Each scene shows the same named points in several views. A view is turned or mirrored, and shifted as a whole, has a little noise and may leave points out.

Scene 1
View 1
Zup: [-18 -69 -10 -37 -64 -27  36  26  31  54  88   7]
nur: [ -8  27 -12 -31  27 -37   5 -12 -26  17  12 -10]
Vure: [ 27  27   6 -36  19 -20 -24   0 -10 -17 -14 -27]
Pok: [ 10   3  -3 -43   8 -18 -11  12  -5   6  25 -16]
sonaf: [-10  20  -1  -4   0 -77  31 -32 -23  17 -11   3]
rafi: [ -9  -6  -5 -30  -4 -40  15   0  -5  25  34  -3]
Sem: [ -8  13   4  -5  -8 -77  34 -30 -13  15 -14  10]
likop: [-11  18  -8 -35  22 -36   6  -8 -23  25  23  -9]
fug: [ 42 -44  29 -35 -65 -27   1  27  49 -19   8 -13]
ropi: [  2   5  -6 -36   5 -28   4   1 -13  19  26  -9]
lufik: [ -1  73 -20 -35  79 -29 -23 -28 -60  -5 -17 -21]
saro: [ -3  -3 -25 -78  27  35 -35  40 -10  28  80 -30]
View 2
Sem: [ 47  -6  12 -22 -22 -47  13  -6 -35  18  14 -22]
Pok: [ 14  15  26 -13 -27  18  12  41   3   2  -6   6]
likop: [ 13  15  40 -16 -33 -21   5  40  -6  20   3  -2]
nur: [ 21  22  43 -21 -35 -27   0  32 -10   7  10  -5]
ropi: [ 14   7  23 -15 -25   2  13  38  -2  20  -4   5]
saro: [-11  24  33 -13 -24  52  13  78  29  16 -24  27]
Vure: [ 28  27  37 -21 -26  24   0  19   2 -45  11  -8]
Zup: [  3 -41 -51  -7   4  21  56  54  -5  99 -44  23]
sonaf: [ 41   0  19 -21 -33 -52  11   0 -34  19  19 -22]
rafi: [ 21 -19 -11 -16 -16 -12  34  32 -15  55 -14   0]
lufik: [ 22  56  95 -20 -63 -40 -33  35  -5 -34  35 -15]
View 3
Sem: [  7 -40 -37 -18  -9 -13 -45 -23  11   4  35   6]
sonaf: [ -1 -40 -39 -12  -3 -19 -41 -22   8   2  45   0]
ropi: [  2 -30  -4  11  39  -7  -3 -20   0  16   4  15]
Vure: [ 14 -37  26  26   2  -6   5  32  -5  22  27  -1]
likop: [-15 -33  -5  14  37 -11  -6 -22  -5   5  21   2]
Zup: [ 29 -20 -25 -16  53  17   2 -59  20  28 -71  48]
saro: [  0 -20  36  31  69   4  45  -7  -6  28 -35  15]
lufik: [-39 -43  19  40  26 -32   2  25 -25  -7  93 -36]
nur: [-16 -37  -5  13  32 -15 -11 -12  -6   6  35  -4]
fug: [ 73 -29   5 -12 -12  27  -6   9  28  47 -59  51]
rafi: [ -1 -30 -19  -4  40  -3  -6 -33   1  15  -2  19]
View 4
nur: [-33   5  -2  19  27  -4   7  12 -19 -21 -16   1]
Vure: [-35 -31 -13  16  27   6   7 -20 -40   7  19   6]
Zup: [  6  42 -43 -28 -61   5  72  42  28  75 -72   6]
fug: [ -9 -29 -35 -45 -41  32  66 -25 -26  80  11  -4]
ropi: [-31  12  -6  13  20  -6  11  20 -14 -18 -27  -4]
saro: [-22  -3 -60  48   9 -17  12  -3 -24  60 -42  39]
Sem: [-21  15  22 -30  -2  14  29  18 -10 -30   1 -26]
Pok: [-23  -8 -29  16   8   0  20  -4 -27  25 -17  12]
lufik: [-50 -14  10  52  72 -15 -31  -6 -42 -54   4   9]
sonaf: [-28  12  22 -19   9   6  21  24 -11 -39  -4 -20]
likop: [-34  19   0  28  33 -13  -1  24 -14 -32 -28   4]

In a view up to two points have been moved. Name them for each view, in the order of its rows, or write -.
view 1 => saro
view 2 => rafi
view 3 => Zup
view 4 => ropi, likop
